Points on a hilly landscape, in no order, each with its height.
From any point a ball rolls to the lowest of the 2 points nearest to it. It stops when none of these is lower. Distance is the straight distance between rows; heights are no part of it.
Z110: [  1  -2   2   3 -14 -12  -6   3  -8 -22 -20   5 -16 -13  -7   0  13  -3
   5   9   6]  h=7.74
Z466: [  0  11   0   5  32   2  -3  -1  15  -1  -6  -1   9   3 -13   7  13  -2
 -17   2  15]  h=9.27
Z658: [  4   6  -8   4  10  -6  -3  -7  -1   1  -6   2   1 -18   3   2   5   8
  -6  12  -9]  h=5.75
Z859: [  4 -18  -4  -2  -9  15  14  -2  -4   2  -3 -10  -6  -5   8  -6   3   2
  12 -10   1]  h=6.14
Z881: [  1   0  -5   9  14  -2   8 -11  -3  18   1  -2   5 -10  -2   4  -8  11
  -1   3   3]  h=0.98
Z853: [  8   0  -4   4  -3  -2   4   1 -14  10   0   5   3  -2   2 -12   0   1
  -1   2  10]  h=3.68
Z886: [  3  21   1  -5   1  -2 -17  -4   2   5   2  10   1  14  -1  -4   2  -2
  -1  -8  -1]  h=6.41
Z804: [ -4  -8   8 -14 -19  -1   1  16   1 -16   9   1  -3  13   4   1   0 -12
  -1   1 -13]  h=6.54
Z335: [ -3 -17  -9 -17 -16  13   6   3   3   0   2  -6  -9  -1   8  -3  -2  -2
  19 -12 -13]  h=5.03
Z159: [ -1  -4  11   6  -1  -7  -3   1  -6 -27 -10   1  -8  -4   7  11   6  -1
   1   6  -4]  h=3.98
Z371: [ -2  -7  11  -2 -16  -3   4  11   2 -20  -1  -2  -8   5   9   1   1  -6
  -4   2 -18]  h=6.84
Z178: [  5   5  14   6  -7   1   0   7  -3  -6   5  -2   4   7  -1  -4   2 -12
  -5   3  15]  h=0.65
Z643: [  3  -3  -2   6   5  -8  -5  -6 -12  -7  -9   7  -3 -17   0   3  10   8
  -3  10  11]  h=6.53
Z648: [ -5 -18   2  -8 -12   1  18   7   0 -18 -10  -7 -15   8   9   1   2  -2
  11 -17 -10]  h=5.58
Z882: [  3 -12   1   0   2  -3  15  -5 -14  -4  -5  -2  -1  -1   9  -2   0   3
   0  -7   2]  h=4.52
Z735: [  3  -1  -1   4  -5  -6  -4   0 -11 -13 -15   8 -12 -19   1   2  12   7
   8  10   0]  h=7.20
Z63: [ -1  13 -13   4  31  -1  -3  -6   4  11  -9   7   1 -13 -17   8  12  12
  -8  10  17]  h=8.63
Z132: [ -5  11   3  17  20   6   2   0   1   9  11 -10   6  -2  -6   5  -4  -1
  -5   7  17]  h=2.74
Z787: [  2 -12  -2   6  -2  10  10  -5 -15   9  -3  -9  -1 -11   3  -5  -1   5
  11  -2  11]  h=6.42
Z833: [  0  17  -3  12   5   8  -6  -6  -3  15   7  -1   2 -11  -1  -1  -6   3
   9   5   2]  h=7.13
Z951: [ -1 -17   3   0 -11  14   8   1  -2   0   6  -7   6   0   6  -4  -5  -5
  13 -10   2]  h=5.86
Z901: [ -8 -21   1 -17 -23  -4  12  19   8 -16   1  -4  -9  15   4  -2   2 -13
  -1  -6  -7]  h=6.19
Z459: [ -2 -18 -12 -15 -22   9   5  16  13  -6  -3 -10 -14   1   7 -11   2  -4
  15 -10  -9]  h=5.46
Z164: [ -6   4   5   6  16   5   4  -6   8  13  17  -6  16   8  -2   8 -14   0
  -8  -5   3]  h=4.61
Z506: [ 3  0  1  9  4  1  7 -1 -6 14 11  1  4  3 -1 -7 -4  1 -9  2  6]  h=3.06
Z890: [-2 15  3 11 27  3  0 -6  7 10  6 -4  9  6 -4  8 -3  3 -6 -4 18]  h=3.53
Z639: [ -1   1  -8 -12 -12   4  -7  -2  -5  12   9   6   2   0   2  -1 -11   3
  15  -2 -12]  h=5.14
Z575: [  4 -16  -6  -2 -20  11   4   8   7 -11 -16 -13 -15  -7   3  -8   8  -4
  12  -6   2]  h=2.15
Z727: [  6   4  -5   0  -1  -8   0  -1  -3   1  -3   6  -4 -11   5  -8   6   5
 -11  10 -12]  h=4.97
Z169: [  4  12   7   0  -6   3  -5   6  -1   8  10   2   5  14  -4  -7  -1 -11
   1  -2  15]  h=1.55
Z625: [ -7 -25  -3 -14 -18   2  15  15   9 -17  -6 -11 -11  15   7  -4   3  -8
   9 -18  -3]  h=5.89
Z233: [  3   7   9   8   5  -6  -8  -1  -3 -17  -5  -1   1  -2   4   5   3  -6
  -6   6   2]  h=4.10
Z394: [ -5 -11 -11 -19 -20  -8   5  19   0  -7  -9   4 -13  14   1  -7   2  -1
  14 -11 -11]  h=6.36
Z590: [  2   3   1   1  12 -14  -9  -4  -9 -12 -13  10  -5  -4  -3   7  13   8
  -8   9   8]  h=5.69
Z494: [ -2  -9   1   3   5  11   4 -11  -4   3   4  -7   8 -11   8   7  -8   9
   4  -3  -8]  h=4.79
Z421: [ -7   1  -3 -13  11  -6  -2  -6   6   6  11   8   6  12   2   9 -11   5
 -11  -3 -22]  h=7.67
Z823: [ -7  -7   4  -5  -2   4   4   0   3  11  23   0  16  11   3   3 -13  -3
  -3  -2  -2]  h=2.76
Z498: [ -1 -12  -4  -4   2  -5  11  -7  -8   6   1   2   3   0   7  -2  -4   7
  -6  -4 -10]  h=3.77
Z21: [ -3  -6   7 -10 -11   4   3   6   0   1  16   0   9  12   3  -2  -8  -8
   4  -6   3]  h=3.54
Z115: [ -3 -13   4  -4 -21  -8   9  12   4 -22 -19  -9 -16   5  -2  -5   4  -7
   1  -4  -2]  h=1.94
Z268: [ -1  11   2   1  24   2  -1  -4  19   6   4  -6  13  10  -5   5   2  -3
 -17  -5  -3]  h=5.67
Z367: [  0  16  -2   3   1   9 -10   0   5  17  15   3  10  -2  -2  -2  -7   2
   1   4  -2]  h=6.73
Z334: [  3  12  -4   2  21  -2  -4 -12   9   4  -6   0   6   1  -2  10  -5   2
  -5  -2  -9]  h=5.55
Z865: [  7  10   3  12   8  -4  -3   1  -1   9   5   2   6  -1  -6  -8   7   0
 -15   8  13]  h=3.72
Z597: [-3 10 -3 -9 -4 -1 -8 -1 -1  8  9  7  5 14  1 -1 -8 -2  7 -5 -6]  h=5.87
Z7: [ -2  15  -9   7  37   7   2  -4  17  12  -8  -2   2  -3 -21   6   9   5
  -8   5  17]  h=8.99
Z987: [ -3 -11   1  -1  -6  12   4  -5  -4   6  10  -5   5  -4   6   6 -12   1
  13  -8  -7]  h=5.42
Z925: [  6 -13  -2   3 -22   5   0   7   0 -16 -19  -7 -13 -14  -6  -8  12  -5
  11   3   7]  h=1.42
Z469: [ -1  13  -7  12  16   0   4  -9   0  28   4  -1  -2  -6  -9   1 -10  12
  -1   5  10]  h=0.63
Z15: [  5  -1   1   0 -20  -1  -2   7   1 -15 -12   0 -12  -8  -1  -9   5  -5
  12   0  -3]  h=2.50
Z551: [ -1   7   3   1  16  -8  -3  -5   1 -10  -5   0   3   4   9  11  -5   5
  -3  -3 -10]  h=5.64
Z372: [-11 -19   0  -8  -4   6  10  -7  -3  20  19   1  10   4   1   1 -14   5
  -2  -6  -7]  h=1.62
Z476: [-2 15  8  8  7  5 -5  0 -2  9 12 -3  7 12 -1 -1 -4 -4 -4 -3 19]  h=2.29
Z25: [  5   9   4   8  -9 -13 -12  -4  -2 -15 -13  11  -9 -13  -7  -2  14  -4
  -3  13   6]  h=8.28
Z556: [-10 -14  -3 -18 -10  -1  -1   7  -3  -3   9   7  -1  13   5   3  -4  -5
  10  -4 -21]  h=8.61
Z948: [ -6   6   1  -3  26   2   5  -7  19  20  11  -4  11  13 -10   8 -12   1
 -13  -7  -1]  h=5.16
Z719: [ -1  17  -5   5  27   0  -4 -11  12  15  -3  -2   6   4 -11   8  -2   7
  -5  -6   3]  h=4.57
Z201: [ -2  -4   5  -6 -20   9   0  14   3  -6   7  -6   3   5  -2  -7  -6 -12
  10  -5   7]  h=4.05
Z389: [  2  -1  12  11  -2  -2 -10   1  -5 -15  -4   5  -2  -6 -10   5  11  -6
  -8  14  27]  h=2.92
Z176: [ 3  3  6  9  3  4 -2 -1 -4 -6  2 -4  8 -6  5  3  0  0  0  6  0]  h=3.05
Z387: [  3   1   6   0 -21   1  -4  12   2 -11  -2   0  -2   3   0  -8  -1 -12
   4   2  -1]  h=3.44
Z870: [ -4   5  -4  -9  11  -4  -7  -8  11  21  11   3  10   8  -6   5 -13   4
  -7  -4 -13]  h=7.24
Z832: [ -5  -5   1 -11  -4  -2   0   2  -3  -3  11   3   4   5   8   0  -4  -1
  -2  -2 -21]  h=8.30
Z347: [ -2  -2   4   3  12   2   4  -7   2   8  10  -3  13   0   5   7 -14   4
   0  -4  -5]  h=3.90
Z402: [  3   7   6   7  -8 -11  -5   4  -2 -16  -8   6 -13  -8  -1  -4   8  -3
 -11  11  -8]  h=8.67
Z467: [ -1  -8  -4   5   5   2  13  -8  -5  23  11   1   5  -2  -1  -1 -11  10
  -6   2   1]  h=2.32
Z205: [  2 -11   3  -6  -8  -3  11   3  -8 -16  -5  -2  -6   6   8  -3   0   1
   5  -7  -8]  h=5.13
Z486: [  5  -2  14   6  -9  -3  -4   6  -5 -15  -9  -1   0   1  -7  -2   6 -13
   0   4  21]  h=1.75
Z554: [ -4   5  -2  -5  -4   8 -12  -3   3  19  20   7   7  10  -6   0 -11  -2
   4   0  -4]  h=6.35
Z775: [  0   4   0  -8   6 -10  -2  -1   2  -1   5   7   1  11   7   2  -2   0
 -15   0 -19]  h=7.98
Z960: [  2  -3  -8  -7 -23   4   2  10   2  -9  -9  -4 -14  -3   4  -7   3   0
  17  -2 -17]  h=3.48
Z777: [  4  13  13   9  -3  -3 -15  -2   0  -9  -4   4  -2   0  -8  -1  14  -8
 -13   9  18]  h=3.75
Z932: [ -1 -10  -9 -12 -26  -4   2  18  10  -8 -10  -3 -10   4  -4 -11   3  -6
  13  -6  -1]  h=5.90
Z68: [  7  -6  -5   2   0  -2   5  -6 -18   1 -12   1  -5 -15   3  -3   4   8
   7   5  12]  h=6.82
Z621: [  1  18  -5  12  18   2  -9  -7   6  10   1   1   5 -14  -9   6   2   5
   3   8   5]  h=7.66
Z308: [  0   2  -3   3  17 -11  -2  -6  -8 -10 -12   4   0  -3   5  12   4   6
  -4   3   0]  h=4.56
Z738: [ 0  7  7 17 11  5 -5  2 -2 -3  4 -4  5 -6 -2  7  0 -1  0  9 19]  h=1.77
Z360: [ -3 -17  -5 -11 -10   1   8  -5  -8  15   9   3   1   1   8  -5  -8   8
   2  -5 -12]  h=2.82
Z297: [  1  -5  -8  -9 -16   6  -2   2  -6   2  -1   0  -4  -5   7  -3  -4   4
  18  -4 -16]  h=4.32
Z763: [  8  -3  -4  -2 -13  -4   5   3  -9   7  -1   5  -3  -3   4 -14   1   2
  -3   2  -6]  h=4.26
Z443: [  0  13  -8  10  17  -3 -10  -7   0   9  -4   8   2 -18  -7   4  11   8
  -5  12  15]  h=8.17
Z996: [  6  16  -1   6  15  -4  -7  -3  12   3  -1   3   4   2  -4  -2  10   0
 -18   5   1]  h=4.39
Z682: [  0  -2  -6   3  15  -7   6 -11 -10   6  -7   1   3  -8   5   6  -2  13
   2   1   2]  h=2.81
Z191: [  1  15  -3  -6   9   0 -11  -6  12  12   8   5   6  13  -2   1  -4   1
 -10  -5 -11]  h=6.86
Z602: [  4  23   3   8   2  -1 -17  -4   4  -3  -2   7  -2   0  -4  -3  14  -2
  -9   4   6]  h=4.45
Z751: [ -1  -9  11   1 -10  -2   4   5  -6 -26 -19  -7 -11   1   1   2   3  -7
   5   1   1]  h=2.88

Call two points neighbours if one is among the 2 nearest of the other. Go from one point of each pair to the other, from neighbour to neighbour, staying as low as possible. Name the highest point that can't be avoided.
Z178, Z881: Z602
Z115, Z738: Z233
Z372, Z925: Z201

Write out the way that a ball takes from each point below.
Z727: Z763, Z853, Z506, Z467, Z881
Z804: Z901, Z625, Z648, Z205, Z882, Z498, Z360, Z372
Z371: Z205, Z882, Z498, Z360, Z372
Z25: Z110, Z735, Z643, Z590, Z308
Z68: Z787, Z859, Z951, Z987, Z494, Z347
